Each row is a point on a tangle of strands that fork, close into loops and nearly touch. The rows are in no order.
Points whose rows are less than 86.2 apart are linked; no others are. Some points are linked to none.
K980: [  9   9  23 -20 -12  28  13  22   3 -25 -23   9 -13  13  -9   1  36 -15
  12 -20  21   3  -3   9  18 -20   4  40  11   7   3   6   3  12 -22  11
   4 -16   1 -28 -32  19]
K840: [-42  -8  11 -19   9 -17  -8   5 -22  -9  23  -1  -2 -14   1 -36   3  -3
 -26  20  26   7   2 -26 -23   5  21   2  -2   1   9  13   2   4   9  -8
  15  15  31  18  -2  -9]
K837: [  6  -9  -3   7 -10 -11 -23   9  12   8 -16 -15  -2   5  -2   7  -4  16
  17   1  -4 -14  -4  26 -18  32  -8   8  18   1 -32 -34  17   3 -13   5
  -4  -9   3   1  17   3]
K604: [-14  19   3  -9 -28  36  19   8  -8  -8  12   3 -27 -13 -13   0  10  -9
  -1   7 -15 -10  -8  14  13  -7  -2   0  22  -7  18  17 -19  -9  -1   1
  -7  -5 -36  -7 -28  12]
K983: [  8  -7   7 -21  23 -18  24  -1   0 -14   1  -2 -29  -8   5  -4  14   1
 -11   6  17 -10  -9  -7   4   2  -1  -2 -12  -8  45  -4  14  -3  -1 -13
   4  -8  -2 -12   1  -7]
K549: [ -6  20  -9   7 -21  26   1  -9   5  16 -10   7   6 -17   8   8   4  11
  12   9 -26 -12  -2  -1   8  11  -3   9  31  24  -9 -29  13  14 -10  12
 -23   7 -11  -8  -1  14]
K353: [  2 -29  -6  -6  12  -3  20  12   4 -31   9  -3 -14  12   7  -9  23   0
  -7   0   7   2 -22   0   7 -10   6  28 -25  -7  -8 -27   0 -23  15 -29
  -3   2  20   5  16  11]
K619: [ 10  -4   0 -16   7   3  15 -12  -3  -4  -8   0   5 -22   5  -6  -3  -7
  21   1  21  -6  -5  -7 -12  19  13  11  13  12 -13  15   8  41  -5   8
  -6 -10  -2 -11   0  17]
K24: [ -5 -15   7 -20  11   4  29   3  -6 -24   2   8   2  13  28   2   2   2
  15 -15  33   8   7 -17  60 -19  10  14 -19 -11  -2  17   2   0 -17   7
   8 -28  24  -7 -20  22]
K946: [-12   0   8  11 -32  14  24 -13   7  11  20  -8  -5 -23  -1  11 -15  10
  14   3 -21 -12  -2   2  37   0  -8 -24  20   5  23   3  16  30 -13   9
   3  -5  -1  -4   8   1]
K879: [-25  -5  -9   6  -2   1   8   5  -9 -25  15   7  -7   3  17  -1  17  17
 -12  10   8   5  -2  -7  25  -5  12  31 -19   2  -1 -15  14 -16  12 -18
   7  -5   6  10  -3  20]
K705: [ -4   3   6   8 -30   8  -6  31   7  12   4 -13 -30  23 -30  -7   7  -3
 -23  13 -20  -2  -4  30  -9   1 -17   0  35 -24  15  -7 -10 -16   1 -12
  12   2 -21  -3   4 -20]
K292: [-25  -4  -5   9 -36  12  17  -2  20  23  29 -12  21   5   6  -9 -31  -5
  22   7   1   0   1 -10  33   7   2 -26  30  20 -13 -11  -1  17  -3 -11
 -21  12  21   7  -7  -9]
K799: [  7  32  14  -9 -12  25  -8  13  -6  15 -30  14   3  21 -19  -8  29 -23
  -5 -15 -15  -8   5   9 -14 -19   1  23  20  14 -13  17 -29 -30 -18  26
 -11  -6 -27  -9 -46  -2]
K219: [  1 -19   0  -8  28 -13  12  -6 -12 -19  -2 -13  -6 -17  15   3   8  -6
   2  12  24   8   3 -13 -44  13 -11   5 -21 -17 -25  26  -7  -5  24  -3
  14 -19 -30 -11  10  34]
K482: [ 22 -26  31  -2  13  -1 -17 -11  -1  -8  10 -29  12  -9  29  12  -5  26
   8  12 -10 -16   7  39 -33  18 -21   5   4  -4  -2 -16  14   2   2 -13
  -6   4 -11  -6  -1 -12]
K771: [ -6  28   6  -9  14 -20 -35  12   8  21 -27  13  12 -10  -5  -3  -1 -17
  -8   0   9  13   9 -23 -23  18   8 -24  -5  -4   6  29 -12  17  -1  10
  16  18   1  10   2 -15]
K53: [ -2 -30   2  -8   2 -16  18 -13  -7  -5  16 -16  -4 -20   7   4   0  12
  15  26   9 -12   1   3 -29  26  -5   9   4 -12  -2   2  10  -1  28  -5
   5 -13 -34 -19  19  12]
K282: [  5 -14 -11  20  28 -28 -22   8   0  -2 -17  -3 -13  -1  -5 -14   4  -7
 -16 -25  -1   7  -6   1 -35   0  10  -6 -17  -1 -24 -17  25 -20   7  -7
  -9  -6  41  29  28 -12]
K776: [ 28   7  20  -2   2   1 -28 -13 -13   8  -8  -2  27   1  -3  -4  17   9
   0   5 -19  -6   2   5 -40  19 -19  11   7   5   4   2  -1  17  -8  17
  -7  19 -28  -5  -3  -7]
K749: [ -9  -5  24  18 -35   3  -6  34  10  19   5  -9 -16   3 -13  11 -10  10
  -4  11 -11   2  -2  37 -12   8 -15   3  41 -18 -12 -10  12   1   0  -3
  24 -13  -3 -12   8 -12]
K955: [-17 -21  -3  12 -20   9  13  16  -1 -11  21   4 -20   7 -25  -7 -20  -6
  -4  13  -8  11  -4   5  15 -10  -1 -14   3 -23 -13  24 -47   8  35 -16
  11  -7  -1  -7  -1  -5]
K617: [  1  13  -5  33 -19  -6   1  14  21  13  12  21 -33  13  -4  26  -3  -5
 -18  -6 -11   4 -10  -6  26 -11   0 -10 -14 -18  26 -23   4 -46  -5  -4
  -6   1  16   7  14 -34]
K768: [-18  10 -25  -1 -28  31  12 -23  21  11  12   9 -11  -7  -2 -11   4  -6
   5  12 -21 -18  -7  -7  28  -7 -10   3  25  19  -1 -33   3  -9   8   1
 -23  26  -8   7  13   5]
K230: [-19 -25  17   8  14  -6   8  31   1  -4   8 -10 -25 -17 -24  -3 -16 -16
  -6   4   2  21   4   9 -24  -3  -4   2   4 -21 -24  15  -7  10  19  -6
  31 -33  11 -19  20  17]
K808: [ -7   3 -23  15 -36  28   7  -5  33  13  24   3 -25  -6 -14   9 -11  -8
  -4   9 -38  -1 -17  13  27 -20 -17  -9  15  -6  -5 -31 -10  -9   9  -9
 -12  18  -1   1  26   3]
K3: [ 12   5 -13 -19  14  13  28   6 -16 -10 -17   0  -4   0   0 -32   1 -16
  -4 -18   3   5   7 -21  -5  -4  -4  -3  -9 -12  10  17 -20   6  15   5
  -5  -8  -4   3 -26   7]
K165: [ -8  18  18   3 -11  11  -3  27   3  -1 -12   3  -7   8   1 -14  25  -2
  -4   6   0  -4  -1  -3 -17   5   0  24  13   4  13  -6   9 -19 -19   9
   2  -4  -3 -15 -22  -9]
K225: [ 10 -14  -5 -28  12   7  49   2  -4 -28   1 -10 -20   2   3 -23  -2 -15
   4  -3  12   4   0  -3  27 -16  -2  -2  -6 -13   8  16 -23   8  19 -15
  -7 -20   9   0   0   0]
K259: [ 17  13 -21   6  23  -7  -6  -2 -20 -12 -14   2  -1  12  11 -24   3   0
 -22 -15   4   0  -9  -6 -16  -4   0   2 -27 -11   8   9 -15 -26  16   1
 -14  -5   0  23 -13  -4]
K701: [ -7  11   1  14  -7   1 -23  21  15  -8 -15  24 -22  19 -28   4  31 -34
 -17 -11 -22   7  -7   6  12 -21   7  23  -4  -4 -10 -23 -11 -40  -2 -14
  -1  -4   7 -10 -14   1]
K46: [  3   8  -2   3 -13 -13   2 -21  12   4   1   1   7  -6  19  22  -3  30
  10   3  15 -17  -7 -12  10  19  17   2 -17  11  20  -9  36  -9 -10   0
  -3  -9   5   1   0  10]
K825: [ 26  -7 -23  15  38  10  -5 -39  -8 -14 -15  -7  21  -2  17  15 -13  15
  16 -15 -21   3  -8  23 -13   4  -7  23 -10   4 -38  -4  -9   0  12   7
 -22  -3 -14   3  16  28]
K505: [  0  -8   5  16  -9 -10   1  -9   8  21   3   8 -16 -35  11  38 -38   3
   7   3 -14  -2   7  13  14  15  -6 -36   4 -15   1  36  19  12  10   6
   9 -15 -12  -3  21  11]
K166: [ 14  17   4 -17  31 -17 -31   5  -4   3 -13  23  29  11  15 -19   6 -17
   1 -17  36   1  29 -26 -31  -2  19   2 -25   6  -3  40  -7  33 -31  15
  15   9  26  13 -12 -12]
K233: [  3  -1  -7  -3  14  -8   7 -27 -12  13  24 -16   8  10 -10   4  -7  17
  -8  20 -23   8   7   5  18 -10 -26 -25   2   7  36 -10 -27  25  -2  -8
  19  27 -20 -12  16 -14]
K424: [  8   8  -5   6  -8  20  -2 -21 -21  16  22 -17  15  -7   3   3 -12  13
  18  17 -35 -14   3  27   1   1 -33 -16  16   5 -15 -42  10  30 -10  -6
  -6  16 -26  -3  16 -12]
K25: [  7 -22 -12 -15  -4   6  20  -3  -1  -7  16  -7 -28  15  -9 -16  -5 -15
   1  -4  -9  16 -10   7  27 -26 -11  -9  -3 -21  15   0 -54   9  33 -26
  -1  -1   9 -11   2  -3]
K607: [  5 -19  -7 -15  42 -11  15 -15 -26 -20   2 -21   2 -14  11 -27  -6 -12
   1  -4  34   5   4 -11 -32  -5   0  13 -35 -10 -31  29  -5  -7  25   7
   1 -10   6   1  14  21]
K470: [-10   9  20 -32   6  -5  13  13   1   2  -6   9   2 -11   6 -11  11  -1
   7   8  39 -12  12 -12   7  19  13  -7   5   9  36  21  36  29 -22   3
  13   4  10 -12 -15 -14]
K115: [ 19 -28  11  -1   2   4 -34 -19 -11  -6   9 -21  24  -8   1  -5 -12  23
   5  28 -12 -17   8  25 -41  32 -29   1  30  -2 -22 -25  17   7  17   7
  15  11 -16   8   9  -4]
K747: [  2  -1 -10  10 -27   7  -4   3 -30   5   2   5   4 -32   6  -9 -24  -4
  -3  -9  -2 -15  14  -3 -34  16  -8 -21   6 -13 -12  33  13 -37  25  13
 -22 -15 -25  29  -9 -23]
K563: [  7  -3  -8  32  -7  -1  -5   7   5  -2  15  16   8  34  -7  22 -15  -2
 -11  -9 -27  16  -6  20   6 -28   0 -19   5 -12 -11  -1 -34 -36  10  -5
  -3   9  -7 -17 -15 -13]
K352: [-23 -32  11 -33 -14  -5  16  -2 -19  -9  31 -12   8  -2  14 -13  -9   6
   6  39  30 -18   1   1 -23  26 -10  -8  -3 -10   3  13   1   6  28 -10
   6 -13 -11 -10  -3 -18]
K499: [ -1   8  -4   9 -13  -6 -13  10  -5  17   1   2  36 -13  23   4 -19   5
   6   1  21 -11  18   1   0   7  20 -34 -10   4  -6  30  19  -4  -9  -1
  -9  -4   9  21 -28 -17]
K947: [-12 -15  11  10  -4  17  24  20 -10  -9   0   6 -29  -4 -25   2  -7 -16
 -14   9   1  20  -8   9   5 -12   5  13   4 -40 -15  19 -30  14  23  -4
  24 -32 -18 -18   1  26]
K281: [ 17  19  -7  31 -10 -11  -7   1  10  15 -20  26 -10  -7   8  31  -5   5
  -3  -8  -9  -4 -23  -8  -8 -14  18  -8 -22  -7 -10  -9  25 -45  -2   7
 -21 -23  10  23  21   2]
K139: [-31  -1 -14  -1   8  -8   8   9  -6  22  -2  -3   2 -26 -11  -9 -25 -13
 -17  12  10  16   6 -21 -19  13   3 -19   6  -5 -17  18  11  20  22  -8
   5  -6   8  12  19   5]
K806: [ 10 -10  19  20   5   6  -6  -8 -10   5  -1 -15   0   0   0  22 -11  15
  14  -7 -34   6  16  33  19   2 -13 -10 -11  -9  12  -8   5  30 -19 -10
  13   0 -13 -20  14   4]
K909: [-11  30   9  12 -25  17  15  -6   7  12   1  13  11 -16   4  24  -5   7
  18   9  -3  -8  -6  -9  32   3   3  -9  25  16  13   7  18  16 -23  23
 -11  -5 -23  -6  -9   8]
K257: [  1  -9   8 -29  12   1  31  14  10 -15  -5   5   8 -11  10  12 -13  -3
  18  -5  35   7   7 -15  40  -9  16   8  -2   8   8  40  23  27 -21  14
  17 -28  26 -21   1  12]
K684: [ 10  -5 -19   7   5   6  -5  21  -6   0  -8  -9   2   7  -8 -34 -15 -28
  -6 -30   4   4   4  -2 -14  -9  -4 -23   2   5 -22   5  -5 -25  -5   0
 -14   1  26  23  -2 -27]
K545: [ 20 -20  26  -1   1 -15  -1  -3  -8 -13   6 -17  -3   0  26   5   7  23
  16   4   5 -23   5  22  -1  25 -12  16   0  -1  21   1  25  -3 -20 -15
  -3  -2  -1 -17  -8 -15]
K500: [  5   7 -16  -3   4  -7   1 -26  -7   9  25   3   8   5  -7   4 -19  12
  -3 -10  -7  11  18  -9  14  -1 -10 -32  -4  -9  40  21 -34   6   7   5
   4  17  -9 -13  -9 -15]
K382: [-19  12 -29   8 -11  38  24  -3  -7 -13   4  16 -15  -9  11 -13   0 -14
  -6  11   7  -6 -13 -30   5 -14   4   8 -24   4 -17   2   8 -37  28  -2
 -25  -8   2  40  -7  16]
K269: [ 19   1  16  -8  -9   5   8  -4  22  -7  -5  -2 -14   2  -3  19  22   9
  31 -17  -9   0  -4  16  27 -11   5  27   9  10   6 -36  16  18 -37   5
  -8   4   4 -14   7  15]
K823: [ -7   6   3  11   1 -31 -32  -5  20  27 -14  16   0 -25   4  37 -29  -4
  -4   6   1  15  25  -5  -6  19   9 -49 -13 -16   9  34   5   3   6  -2
  15  -1 -17  10  22   3]
K642: [  3   2 -29   9  11 -19   5 -40   9  15   5  -4   0 -10   7  10  -9  25
   5   8 -13  -9 -15  -4  -7  15 -10 -10  -9   1   6 -36  11  -1  13  -8
 -16  23   2   7  41   9]
K774: [ 16  14 -16  -9  -2  36   0 -11  -3  18 -12  -7 -20   9 -41 -13  22 -21
   5 -19 -26   9 -10  31  16 -36  -5  17  23  17 -13 -15 -20  -4   2  15
   5  23 -24 -16 -22  19]
K691: [-23  16  10  14  -5   7   2  28 -14 -14   2  24 -22  13 -18 -11  16 -10
 -35  11  -4  14   2 -15  11 -25   8   7   1  -7  23  28 -17 -21   4   4
  -2  -4  11  11 -12  -8]
K401: [  1  14   6 -38  24  -4   8   3 -10 -19 -15  26   7  16  -7 -14  34   6
 -15   9  36   5   0 -39  10  -8  26  22  -5  30  28   2  17  11 -15   2
   2   6  11  -1  -8   8]
K336: [  2 -20  32 -11  11 -23  -9  16   4 -13  -3 -16   1 -11  36  14 -20   3
   7  -6  16  -2  14  14   8  -1   1 -12 -35 -14  -3  46   9   5  -3  -1
  26 -19   6 -19  -1   6]
K569: [-32  -9   7  19 -25   0  12  14   6  -2  33   0  17  12  -4  20 -18   8
  -2  10  17  17  -1  -8  40  -8  14   5  -6 -11  -2   8 -17  12   4 -16
  15  -5   7  -4 -10   9]
K564: [ -7   9  -6 -13  15 -21 -26  -3  -4   6 -14  14  27  -7  15   9  -5   5
  -1  -7  35 -12  36 -10 -13   9  34  -9 -25  15   4  33  12  12 -22   6
  -4   4  23  29 -14 -10]
K467: [  4 -23 -19  11   0 -19   0  17   2  -6  -4  -1  -7  13   2 -17 -14 -19
  -6 -32  -1  11  -3  14  -1 -24   1 -13  -4  -8 -44 -16   5 -23   9  -6
  -8 -20  45  20  23  -7]
K117: [  4  -1  20 -15  28 -17   1   9   9 -10 -15  10 -23  -1  -3  -1  23  -2
 -13 -19  16   3  -6 -11  -7   6   5   9 -21   5  20   3  19  13 -13   0
  16 -12  16  -6  28   9]
K471: [ -7 -18  14 -25   9 -25   4  -4   4   6  10 -27 -10 -17  25  -7   4   0
   1  16  28 -11  16   2   3  18 -14 -27 -13  -9  34  11  13  11  -2 -19
  17   2   0   1  10 -19]
K67: [ 34  12   0  -5  23  11   2 -16   0   2 -23  -8  -5   7 -14  -5  13 -10
  18 -24 -31  -8  -8  22  -8 -17  -8   2   3   0  -6 -13 -22  29 -10   7
  -3  17 -22  -6  19  14]
K328: [  3   1  -4  -4   6  -4  -3 -21  -6  13  26 -18  -7 -21  -2   9  -5   4
   6  39 -29 -10   3   8 -18  17 -33 -16  18  -3   4 -24  10  29  17 -17
   6  19 -26   4  38  -4]
K606: [  8  -3 -22 -14  11  26  -5 -18 -15   3  -2 -14   7   3  -4 -18   7   5
  14  12 -17 -14  -8  19 -14   0 -20   3  32  10  -9 -54  -6  12   4   1
   2  27 -22   8  13 -18]
K589: [ 19   2 -21   0  31 -21  -4 -17  13  -4  -3   1  11  17   3 -14   3  14
 -14 -10  -9   9 -14 -14  -5  -8  -6 -11 -30  -8  12 -11 -23 -10  19 -11
 -14  23  21   9   3  -6]
K845: [ 23   8   9   1   6   7  -3  -7  -5   3 -18  -3  14  15  -5   1  -1  -3
   0 -23 -15  -1  -1  10  -4   1  -9  14   8  -1  12  -1 -21   9  -8  22
  -6  14 -22 -22 -18  -4]
K956: [ 12  11  10 -29  24 -25 -27  16   6   7 -19   3   6  -1   7 -23  17 -16
 -13 -15  24  -4  18 -18 -30   7  -1 -17 -12  -7  29  27  -3  16 -26  11
  12  15   8  14 -15 -26]
K866: [-26  -9   9  12  -8   3  10  13  -7 -19  16   6  16  16  17  15  -4  17
  15  -2  18   7   0 -14  29 -13  20  29 -30   5 -10  14  -7   1  -1  -2
  10 -14  15  -6 -21  24]
K243: [ 15  -3  -9   6 -12  18  -8  20  -7  -3 -12   0  -7  17 -19 -30  -8 -19
 -13 -23  -8  -7  -1  22 -25  -9 -18  -1  22   0 -34 -26 -17 -40   6   3
  -6 -11  -2  20 -14 -18]
K785: [ 30 -16 -21   2  38  -9  -5 -38  -7  -3  -5 -25  12  -4  11   0 -14  13
  16 -12 -19  -1  -2  12 -26  13 -26 -12 -20   1  -5  -4 -18  -1  33 -11
 -15  14 -15  11  23  12]
K73: [ -6  -1   4  21 -21  11 -11  13 -14   1  -4   7  -7 -20  -9  -4  -7   8
 -16   2   4 -12  -5   9 -45  26  -6  -7  30 -12 -13  -4  22 -34   8  16
  -6 -18 -16  22 -11 -15]
K338: [ -8 -29   8 -23  20 -22  20   7  -7 -23  13 -12 -23  13   3 -19  21 -10
 -11  25  11   4 -10   3   4   1  -7  10   2 -12  17 -24  16  -6  17 -31
   6 -13   5 -12  15 -15]
K112: [-40  13 -15  11  13 -29 -11  -5   4  21  -7  13   0 -37  -1  13  -9  -8
 -15   4  19  -1  12 -26  -8  -3  22 -11 -21  -3  -5  35  15  14  13   2
  18  -5  22  28  31  11]
K987: [-13   1 -16  -1  -3 -23 -22   0  11  19  -8  -5  10 -28  13  20 -32  -9
   1   2  15 -15  22  -5 -17  14   8 -46   0  -8   7  32  10  13   8 -11
  -9   9   0  33   3 -19]
K373: [  5   7  -5   8 -23  24 -12   6  -6  -2  -3   0   6  -5 -18 -26   0   0
 -14  -4 -10 -28   0   6 -34  11 -21 -14  43  -9 -18 -32  -2 -41   6  11
  -2   0 -12  26  -8 -36]
K119: [-11   5  -8  31 -29  12  -2   3  23   9   7   9  -9  -5  -8  33  -2 -11
   5   1 -43   3 -17  26  39 -27   8  -6  24   0  -8 -27  -1  -7 -14  11
  -6   3 -15 -14   8  23]
K130: [ 15  -1  -5   9  -8  -2   9   9  21   2  -1  11 -33   4  -2  17   1 -12
   1  -7 -16  -4 -18  -5  27 -16  15   8 -26  -2  -4 -20  13 -48  -9   6
 -10 -11  17  11   6  -9]
K71: [ 20 -16  18  31  11 -14 -20  -9   5  -2   3  -8   6  16  -4  24 -19   7
   1 -17 -37  14  10  40   4 -18   3 -26   6 -11   7  -6 -21  -8  -5  -2
   5  11 -12 -15  -3  -4]
K673: [-18 -17  11  -1  24 -13  -3   2 -29 -15  19 -10  13   0   7 -23 -11  -7
 -21   5  24  12  17 -18 -20 -13   4   2 -29  -9 -17  44 -21   3  32  -2
  16  -6  24   3  -6  20]
K110: [ 21   1  19 -26  -3  11  16  -4   9 -14 -10   7  -4  12  -2  15  35  -1
  30  -5  16   3  -2 -12  42 -14  -3  26   5  14  32 -10   7  13 -33   8
   6   0   3 -30 -16  16]
K265: [  2  -2   4  12 -29   5  -4   8  20  -2   3   0  12  18   8  21   1   0
  34  -8  -7  -3  -8  23  21   2  12  19  14  11 -26 -17   8  21 -23   9
   0 -10  10 -19  -6  30]
K212: [ 25  28  15   1   0  -6 -22   4 -10  11 -15  -5   6  19 -15  -2  23  -3
 -29 -12 -27   4   9   8 -13  -7 -13  -2  -4  -1  32  20 -27 -24 -16  20
  -2  14 -24 -11 -23 -24]
K324: [ -1  31  -4 -11   3  -7 -20   1  -2  13 -24  14  21   3  -8 -13  11   9
 -26  -1  18   7  -2 -33 -28  23  14   1 -15  19   3  -3   5  17 -16  15
   1  25  15  12   0 -14]
K438: [ 18   1  19   0  18  21   1  15 -12 -28 -25  19 -14  24   1   3  35 -11
   4 -25   8  18  -4   7  -6 -17  10  41 -19   3  -8   3 -13 -18 -18  16
   0 -23 -10 -22 -26  18]
K746: [ 15   1  -4 -22  23   9  10 -16  -7 -28 -15  14   4   7  21   0  38  14
   3  -8  32  -5  -2 -30  -1  -3  16  29 -30  29  24  -7  23  -5  -6  10
 -16   2  23   5  -1  15]
K638: [  7  -7  -1 -44   6 -10  28  12   5 -10  -1   9   4   1   1   7  11  -5
   9   3  31  -3  -6 -33  30   5  13   8   9  11  27  16  41  33 -29  -9
  15  -8   5 -29   8   3]
K472: [ -7   5  -6   1 -31  28   9   0  -1   4  21  -2 -28   6 -15 -12  22   3
 -13  17 -26 -10  -4  23  12  -9 -23  -6  27   2  18  -5 -26 -13   4 -17
  -7  19 -25  -6  -2 -23]
K521: [  6 -18   6   0   0 -28  -1 -16  16   3   4 -23  15   1  24  15   2  37
  19   0   4 -22 -10  14   8  29  -8  13 -22   8   1 -24  42  -4  -5 -17
 -15  -3   6  -4   7   4]
K448: [ 11   1  -5   7  -1  10 -30 -20  -1  11 -21  -2   7 -17  -6   3 -17  14
  11  -2 -18 -13   4  19 -46  33 -19  -6  32  11 -27 -21  20  13  -1  22
   1  11 -10  22  28  -2]
K786: [ 21   0 -27   1  35 -28  -1 -42  10  -4  -2  -9   8   9   2   3 -16   9
  -2   2  -4   8  -8 -24  -9   2 -10   0 -29   3  -2 -14  -9  -6  28  -1
  -5   7  -3  21  20  21]
K69: [ 27  35   8   2   8   3 -17  -4  -1   5 -22  19  13  36 -12  10  37  -4
 -14  -7  -7   7   8 -15  -8  -2   4   8  -1  21  10  24 -25 -37 -21  26
  -8   6 -20 -11 -46 -11]
K697: [-14  10   1 -25  12 -15   8  -4   1 -12   4  16  14 -10   7   4  15  23
 -22  17  40   1  11 -36   6  13  25  10 -14  25  45  15  30   3 -24  -3
   9   2  18  -1  -4   1]
K752: [-13  -6  14  10  20 -18 -16   6  20   4 -14 -14   0 -25  11  17  -4  -1
  11  14  27   6  11 -14 -32  29   3 -10 -17   3 -23  29  27  13   9  -1
  15 -12  -4   2  31  19]
K159: [  7  18 -15   2   1   0   3 -19   3  13  -5  10  15   7  24   7   5  17
  16 -14  16 -13  11 -18  19  12  10   0 -16  20  17  -1  14 -19 -33   1
 -16  -4  17   3 -25 -12]
K13: [-29   9   6  16 -21  18   0  25  -5 -21   2  21 -21   6 -13  -5  10 -19
 -13   4  -9   0   0 -11  23 -30   8  26   1  13  -3  -1   1 -41  -9 -10
 -11 -13  16   1 -25   2]
K917: [  5 -16  34 -25   9 -12   9  13   3  -2  -7  -8 -11 -23  18   7   4  -8
  20   0  23  -3  21  10  11   6   1 -14  -1 -13  26  34  23  26 -16  -6
  12 -11  -3 -18 -15  -7]
K301: [  0   4  -9  27  -3   5 -12  13   4  -3  -1  23  -4  25  -5   2  21 -11
 -24 -17 -17  10 -20  -2  -5 -24   8  -2 -10   1 -11 -17 -25 -52  10 -14
 -19  -1  -8   6 -20 -10]
K850: [ -1  21   5  -5 -16  23  12  17  -9  15  -5  -7  17  -2 -12 -18 -23 -13
  17  -3   0  -8  11 -16  12   0  -2 -13  22  10  -5   9 -11   5 -16  12
 -13   6  -3   2 -35 -20]
K852: [-18  16 -11  -1 -31   6  -1  -2  30  31   2   3  29   2   2  -2 -14  -4
  13   4   8  -6  -9 -22  25  15  17 -10  15  23  -8 -29  22  12 -28  -4
 -10  21  35  19   2 -12]
K562: [-23   8  -7   4 -12  13  22  -9 -16   9  28 -12  11  -2 -12   4  -6   4
  14  17 -28  -3  -3   2  30   1 -13 -18  28   4  27  -7 -16  34  -4  -3
   9  16 -18  -7   4 -17]
K581: [  9  -8  10   8   3  -9   4 -16  -4   1  -2  -9  -5 -35  17  27 -15  12
  28   0 -17  -5   4  22  15   5 -11 -12  -7 -12  16  11   8  14   2   3
   2 -13 -17  -8  25  31]
K83: [-13  15  -4  -6  -1  -9  -6  -2  18  17 -10   4  37   6   3 -10  -8  13
  -1   3  21  -8  -2 -28  -1  20  28 -12  -7  25   8  -6   3  27 -27  -5
  -3  35  30  17  -4 -25]
K197: [  7  -7  23  31 -31   2 -30  17  10   9  -6  -5  14  14 -12  23  -7  22
   9   6 -22  -2   8  38 -14  12   3  20  35   0 -19 -20   4  -2 -14  11
   3   1 -15 -18   3  -3]
K321: [-21 -24  10   2  20 -32  -5  -2  -9 -16   6  -9  17  -6  26   1 -26  -9
  -3 -11  26  11  22  -5   2 -15  15  -4 -34  -6 -17  59  -5   2   8 -11
  25 -12  24  -4  11  16]
K728: [ 22  -6   8 -29  32 -24  -8 -14  -2 -15 -11  -2  -6  10  19 -15  30   2
 -11 -15  27   5   2 -10 -25   9  15  19 -25  11   4   2  16   9 -13   3
   2   6  28  10   5  -4]
K200: [-39 -17  12 -19  -6  -4   8   6 -23   1  38  -3   8   7  11 -34   5  14
 -15  46  24  -6   4 -14 -16  10  -4   1  -3   3   8  -9   4   1  12 -19
   9  -1  13   6   1 -39]
K55: [ -2 -14 -22  -2 -18  19  18  -7   0   8  23 -18  13   8  -1  -9 -34  -7
  22  -6 -25   0  -8  10  23 -17  -3 -15  19   3 -24 -23 -24  21   9  -4
 -16  10   6  14   0   1]
K922: [  2  11  -1  22   2 -17 -24   7  -7  -1 -23  15   3  -2  11   7  -6   4
 -13  -6  -1   9 -12   4 -28   6   7  12 -19  -5 -22  -5  27 -25   8   4
  -5 -17  18  17  22   6]
K100: [  6  -2 -25  19   3  13 -10 -22  -6  -9   1   3  30  -5  17  19  -3  23
   2 -14  -5  10 -13  -6 -10   3   8  31 -16  -3 -23 -19   0 -15  20   5
 -32  -1 -14   3 -11  25]
K98: [ -9   6  -5   7  -6   5  12   0  -5   0  26   7  18  13 -12   3 -17   6
 -13  -1  -1  26  11 -27  34  -3  12 -11  -4  -5  10  23 -47  17   4   3
   2   5   0  -7 -25   5]
K357: [ -1   9   2   5   7 -17  -3 -15  18  21   5 -15  -5  -4  -5  12   0  11
  -5  28 -22   2 -18   5  -6  18 -10  -9  18  13  11 -46  27  24  14  -2
   4  19   6  -7  48 -10]
K522: [-12   1   3  20 -31  11 -21  10  26   7  -7  14  -5  21 -19  16   6 -21
  14 -11 -19  10 -17  27  17 -21  15  15  19   6 -36 -25 -13  -6 -18  10
   2  -7   0 -16  -6  27]
K355: [-15  22   8  28 -13 -11  -1  19   1   8  -6  18 -20  -3 -20  -3  11   7
 -46   3 -11  15 -13  -7  -2  -6  -2  -8  -1 -13  23  -8   1 -27   8   3
   7   2  12  11  10 -19]
K918: [  0   5 -20   5  -1  34  -7  -9 -14 -17   3   6  20   9  -7   1  -4  10
  -5   6  13   7  -8  -4 -17   1  13  39  -2  -8 -29  -8 -24   2  29  10
  -7   3 -35  -1 -28  23]
K271: [  5 -17 -28 -12   2   6  12  -3   5  -2  11 -13  -3  30 -10 -26  -2 -18
   5  -3 -11   6 -12  -5  21 -17  -7   0   8  -5   1 -26 -26  15  16 -16
 -11  18   4   3  -2  -7]
K97: [ 21  27 -17 -16   3  26   4 -24   0   8  -9 -11  -6   7 -25   4  26 -13
  15 -19 -21  -3  -6  11  29 -29 -10   0   8  23   0 -16 -32  34 -15  22
   4  21 -26 -10  -4  19]
K344: [-12 -11   8  13   9 -20  -6  23   4  10  14 -17   9  -6 -18  -4 -22  -7
  -5  11   8  25  -4  -5 -16   2  -4 -12   2 -23 -31  10 -13  24  13 -14
  24   0  25 -11  21   7]
K848: [ -6  13  -6  -6 -14  33  -4   3   4   8 -15   9 -22   3 -40 -26  25 -27
   4 -11 -16  -5   2  14   4 -22 -10  31  36  14 -26  -6  -8 -33   5  11
  -9  -1 -20  -4 -47   4]

A fork is a point with three links, a tip a point with one. Leave the first point through the second and follow the links. Name the first fork or tip that comes.
K691; K13 => K25
K823; K505 => K747
K233; K562 => K438
K522; K119 => K866
K159; K46 => K604
K840; K200 => K917
K917; K336 => K840
K604; K472 => K159

How many points has the smallest loop of links through each point below? Write 0 if it is on no loop.
K774 => 8
K983 => 9
K581 => 0
K879 => 11
K472 => 0

A tip is a point with one link. Name the tips that can be reached along the links from each point below, in the order of the rows.
K281 => K747, K606, K112, K918
K746 => K840, K438
K482 => K604, K159
K848 => K776
